Each row is a point on a tangle of strands that fork, close into loops and nearly touch. The rows are in no order.
In the rows, 128 means zero.
Points whose rows are less than 100 apart are linked; no others are. Some points are linked to none.
<1185>: [109 181 146 176 166 121 143 105 125 103 116 155  97  96 167 137 156  86
 120 148]
<959>: [162  97 116 102  75 187 157 113 138 154  95  98  97 155 104  88 118 139
 170 152]
<206>: [152 118 129 115  77 183 117  92 124 121 126  98 143 104 130  66  97 144
 147 170]
<1306>: [118 189 158 181 105 129 165 151 146 188 109 137 156  75 136 142 154 128
 158 128]
<282>: [143  76  78  89 106  97 112 153 137 106 150  95 151 187 127 176 126 130
 119  70]
<566>: [129 142  92 202 156 168 150  64 153 128 117 132  83 149  89 149 152 122
 126 132]
<1030>: [115 154 125 106 186 116 101 115 119 131 189 129 150 153  91 166 150 124
 108 126]
<1190>: [126 158 130 194 173 183 141 114 141 141 143 132 116 127 117 144 145  71
 147 158]
<919>: [112 102 115 177  98 187 101 113 140 125 125  81 126 114 133 103 124  91
 124 153]
<1115>: [167 141 139 150  75 208 138  95 134 139 102 120 134  92 132  84 129 139
 152 169]
<1152>: [107 140 154 137 100 194 123 152 118 177 118 114 157 104 110 110 155 111
 128 146]
<820>: [145 127 104  88 134  61 127 191  92 111 116 192 141 120 137 170 138 144
 119  86]
<814>: [153 183 109 161 151 129 200  49 138 141 123 141  42 148 134 142 117 118
 121 125]
<1242>: [157  97 128  93 144 107 126 157  98  96 118 190 107 115 153 107 106 179
 118 156]
<217>: [172  70 113 153 105 148 164  50 138 131 100  89  62 158 110 153 113 149
 164 121]
<1063>: [139 119 153 150  57 216 135 131 153 119  75 132 151 110 142  95 142  80
 146 119]
<549>: [133  96 159 177  94 200 120 139 162  98 103 136 152 128 141 133 148  84
 145 125]
<109>: [ 99 134 155 101  76 164  89 176 126 120 132 117 197 104 125 101 114  88
 102  75]
<910>: [142 166 162 129 155 152  80 154 113 113 181 135 179 124 113 189 143  77
 110  84]
<659>: [115 162 151 125 159  87 100 137 123  95 176 122 148 118 133 173 152 172
  58  64]
<923>: [146 209 158 163 110 174 179 159 130 184 124 155 129  86 124 125 150 128
 148 157]
<580>: [ 82 122 174 107 139  81 106 128 142 135 135 104 127 137 125 139 161 155
  87 126]
<32>: [144  55 103 120 102  60 121 149 145 104 121  86 148 152 119 102  94  97
 170 105]
<94>: [136 143  92 149 132 139 159  71  98 123  70 154  36 121 132 141 125 151
 151 127]
<581>: [ 82 106 125 170 139 106 122 103 150  94 108 117 113 118 143  78 143 159
 110 127]
<185>: [128 172 161 110 100 159  94 181  98 154 119 155 192  86 128 182 142 103
 131  85]
<1051>: [111 154 126  80 153 112 143 149  84 132  98 186  74 119 145 122 130 128
 132 166]
<614>: [128 105 137  94 124 127 114 135 162  96 178 105 176 162 106  79  99 142
  96 112]
<840>: [176  69 120 136  89 176 157  90 130 139  99  94  92 169  97 121 111 128
 188 135]
<1290>: [128 122 144  91 177  83 132 133 129 163 155 129 127 186  96 179 153 108
 164 137]
<701>: [140 106 115  74 119  53 139 157 134  95 141 141 138 132 165 161 125 193
  90  85]
<703>: [152  86 105 107 105  88 125 186  80 120  78 166 120  97 132 122 126 118
 143 127]
<503>: [122  87 116 133 107 115 144 112 112  77  72 146  87 116 148  64  94 183
 134 108]
<518>: [133 126 120  60  86 145 107 124 136 109 156 113 183 135 113  63  95 141
 117 130]
<1068>: [144 172 125 136  85 156 141  98 143 166  98 126 142  90 141  83 135 166
 160 164]
<735>: [ 70 108 121 151 144 144 105 121 129 157 125  94 118 152 105 121 157 137
 122 150]
<906>: [137 132 123  92 175  46 131 134 129 133 142 159 128 156 115 182 143 111
 155 123]
<354>: [135 115 112 184 108 205 133 100 140 160 128  92 107 127 114 124 135 117
 123 161]
<907>: [151  80 108 104 124 106 114 134 132 151 138 111 138 164 106 147 121 123
 162 153]
<590>: [116 129 140 112 162 113  91 141 137 101 181 105 164 163 105 150 146 173
  77  64]
<481>: [108 120 140 133  95 181  97 136 137 138 134 104 177 114 127  93 134 102
 119 150]
<760>: [123  89  95  77 109  81 143 173 166  89 168  89 143 177 110 112  68 112
 119  74]
<1022>: [159 187 143 181 113 214 167 151 143 157 112 157 129 104 110 133 156 105
 145 152]
<915>: [127  61 123 116 102  66 121 109 141 102 128  84 107 136 159 100  79 152
 130 129]
<522>: [123 128 117  62 112 166  97 142 110 143 162  98 157 167  79 165 147 152
  90  94]
<422>: [122 120 118 142 186 130  91 121 128 106 172 139 169 137 101 130 127 137
 126 150]
<195>: [102 205 153 125 197  80 130  94 113 152 169 129 131 149 144 123 135  78
 113 123]
<1181>: [105 175 122  90  80 153  92 147 110 146 134 120 198  97 123 116 139 126
  92  72]
<380>: [125 159 171 172 150 137 145 145 142 156 154 123 119 139 165 179 114  32
 132 143]
<276>: [144  96 136  96 156  94 140 180 120 105 120 176 142 109 145  93  96 194
 107 122]
<150>: [146 120 106 149 155 169  83 108 115 127 159 129 165 119 109 105 108 124
 149 170]
<996>: [146  72 130 134 113 100 121  79 133 102 124  90  89 134 160 125 113 161
 146 162]
<232>: [132 136 100 157 112 151 143  59 121 113  73 154  59 102 126 139 143 160
  98 114]
<736>: [118 118 162 121 102 163  82 186 119 123 131 156 211 114 134 147 128  97
 125  82]
<309>: [113 146 145 147  62 166 139 144 148 146  69 144 163  85 172 112 131 107
 171 120]
<421>: [109 125 135 101 182  50 123 142 127 110 141 157 134 158 113 170 150 157
 126  99]
<1107>: [167  62 139 119 141 149 138 176 108  83 106 172  92 132 132  88  97 164
 122 152]
<463>: [ 92 163 138 136 182 105 145  99 125 157 130 124  81 143 134 136 151 114
 138 162]
<213>: [150 150 103 183 155 193 178  86 141 155 135 138  72 160  81 139 129 119
 138 143]
<601>: [184  67 130 139  81 126 155 149 110  69  53 157  91 104 135  83 125 138
 157  96]
<186>: [122 139  98 150 160 110 141  90  88 116  93 158  52 116 145 126 121 154
 156 159]
<337>: [132 134 131 134 115 195 144 132 131 178 134  99 114 129 108 113 141 133
 128 178]
<596>: [155 148 109 100  97 153 139 115 109 185 120 128 144 101 118 103 106 168
 164 176]
<786>: [100 202 129 141 176  90 119 117 103 112 134 168 117  92 168 113 129 108
 106 144]
<582>: [123 152 114 125 178 130 171 145 120 186 159 129  88 183  85 142 115 104
 166 171]
<498>: [150  74 116 151 111  94 149  85 116  98  68 135  75 132 137 127 125 160
 181 109]
<298>: [157 114 111 117 149  28 131 156 128 125 119 150 140 124 138 168 162 101
 157 118]
<434>: [132 198 111  91  96 166 112 139  95 165 145 122 180  98 114 161 151 152
 102  99]
<720>: [124 164 127 109 177 165 134 141 111 186 161 138 130 161  74 132 129 109
 154 167]
<893>: [107  85 125 111 103 112 112 107 157 103 141  67 109 155 133  82  89 121
 121 138]
<949>: [165 163 120 201 132 216 165 122 144 141 123 151 113 121  89 142 137  83
 133 138]
<808>: [ 88 115 151 151 128 117 109 159 174  95 167  94 183 121 131  96  92 108
  69  78]
<1099>: [156 156 112 163 132 192 112 124 109 153 137 142 151  90 124 120 117 107
 164 181]
<1273>: [138 130 160 161 137 153 114 144 142 136 155 116 139 112 155 182 122  58
 129 169]
<1160>: [155  83 121 129 102 128 150 107  93  69  65 172  72 115 136 102 118 182
 149 106]
<1172>: [135  79 100 139 139 107 136 113 133 153 113 109  97 155 117 149 135 130
 185 155]
<589>: [115 130 149 163 155 116  84 159 137 105 176 124 170 114 142 185 141  90
  95 106]
<1105>: [ 99 138 140 164 153  81  96 133 131 108 151 131 146  91 165 153 146 124
  85 140]
<745>: [ 88  97 114 147 111 109 149 102 156  77  92 111  80 142 135  60 107 154
 118 109]
<255>: [112 118 130  80 131  82 133 155 132 106 141 129 136 133 159 135 125 208
  55  59]
<243>: [166 115 106  63 118 144 112 130 118 157 151 130 161 147 106 150 114 143
 149 158]
<287>: [129 208 124 119 117 164 128 166  97 197 144 143 164  88 113 151 128 118
 122 139]
<1296>: [117 112 137 207 137 168 122 113 153 100 109 134 128 126 134 151 159  83
 137 135]
<56>: [120  89 126 150 121 151 138  68 165 102 106 108 109 166 108  97 151 138
 137 141]
<1082>: [114 186 134 148 197 115 133 115 114 151 191 130 149 143 126 137 113  52
 124 131]
<1253>: [109 157 144 123 149  75 109 139 124  95 161 148 140  91 158 142 140 165
  60 109]
<1023>: [115  90 121 119 143  84 106 123 156 101 156 112 159 158 129 104 101 174
 106 103]
<495>: [116 115 132  88 164  91 105 136 129 120 171 121 159 173  96 172 157 160
 112  98]
<1217>: [106 183 110 101 171 103 131 118  69 135 125 171  96 116 155 109 110 117
 121 151]
<743>: [121  93 163  86 116 141 113 120 154 142 153  87 148 152 115 117 143 137
 121 172]
<777>: [142 139 119  63 101 146 111 118 122 126 160 136 193 129 108 113 127 159
 122 121]
<128>: [131 191 120 129 156 116 190  74 109 147 102 164  52 138 165 108 125 109
 142 146]
<147>: [111 102 171 153 129 130  80 155 144 110 167 104 190 120 126 136 134 104
  89 106]
<100>: [ 66 111 137 139 126  87 128 136 167 102 146  82 132 118 149  73  87 138
  72 110]
<1262>: [136 100 101  51  82 139 109 149 132 130 152  88 162 179 102 137 120 135
 119  94]
<793>: [ 80 114 157 123 120  77 106 141 157 117 146  88 142 115 151 102 135 159
  56 110]
<157>: [ 85 114 103 113 137  93 110 129 108 133 106 143 105 112 155 122 130 168
 110 139]
<1210>: [ 92 216 139 141 171 109 186  92 115 162 112 146  69 143 154 102 151  93
 124 144]
<656>: [147  83 105 156 129  70 138 120 113 129  91 124 100 125 127 149 134 116
 201 132]
<408>: [149 145 163 146 105 187 125 169 135 157 126 141 150 104 153 172 118  77
 156 165]
<325>: [ 96 168 154 171 182 126 131 110 140 136 142 119 107 124 128 144 166  93
 130 153]
<565>: [115 127 125 107 125 159 133 125  91 124  79 169  57 112 144 122 154 155
 105 162]
<1205>: [139 182 116  86 133 185  99 136  91 151 178 116 156 137  92 176 149 126
 100 102]
<1226>: [160 107 129 152 128 128 156  57 142 121 112 100  55 141 142 158 132 151
 153 163]
<605>: [130  93 117  87 119  45 164 162 149 103 107 125 123 111 150  71  48 164
 117  82]
<4>: [130 191 143 120 186 132  97 121 114 126 200 126 159 144 103 170 143  81
 107 106]
<510>: [176  65 103 102  91 108 115 148 125 147 120  85 156 155 110 128 109  96
 185 132]
<225>: [125  91 129  86  91 150 117 107 143 110 132  90 134 148 114  61  80 124
 145 150]
<1168>: [126 136 166 129  81 165 132 172 126 157  87 162 157  90 175 163 118 107
 167 138]
<941>: [123 195 132 126 154 179 134 156  98 192 158 139 153 116  86 127 126 112
 139 157]
<184>: [134 142 156 107 146 156  85 152 129 101 179 121 195 151  82 135 152 149
  85  67]
<234>: [138 172 122 194 140 136 157  76 150 115  98 152  70 102 143 166 154  90
 103 128]
<267>: [114  93 123 117 144  64 143 139 150 105 131 138 148 123 151  72  79 196
 102  94]
<357>: [156 106 111 105 134 123 139 167  80 116  74 186  72 119 131 128 134 109
 162 149]
<885>: [140  73 109 116  95  41 120 157 120 117  82 124 128 111 150 123 124 137
 142 108]
<1126>: [111 133 106 149 166 121 163 106 132 158 119 127  73 164 112 146 140 121
 160 165]
<12>: [131 204 149 150 119 101 130 141 139 178 126 152 180  66 139 167 150 118
 160 111]
<125>: [143  78 119 104  85  46 143 174 127  98  88 120 114 107 165  85  78 133
 127  97]
<432>: [ 93 127 110 181 112 144 127  80 139 100  77 134  89  98 145 107 156 148
  96 123]
<964>: [101  88 162  94 116  83 122 121 156 123 130  87 124 160 131 133 152 146
 117 155]
<1274>: [148  85  79 103 115  61 125 144 142  90 145 118 135 156 147 175 124 170
 106  83]

How many points has the smallest loop of links through each point below? Write none if it is on no loop.
<518> | 20
<910> | 9
<354> | 5
<1063> | none

A fork is a point with three links, a tip a point with one. Leave the first point through the second and follow the links. Name the first fork or tip that comes.
<225> / <893> | <959>
<186> / <94> | <1160>
<743> / <964> | <589>
<701> / <1274> | <434>
<1190> / <1296> | <380>
<380> / <1273> | <1190>
<959> / <840> | <225>
<1205> / <522> | <255>
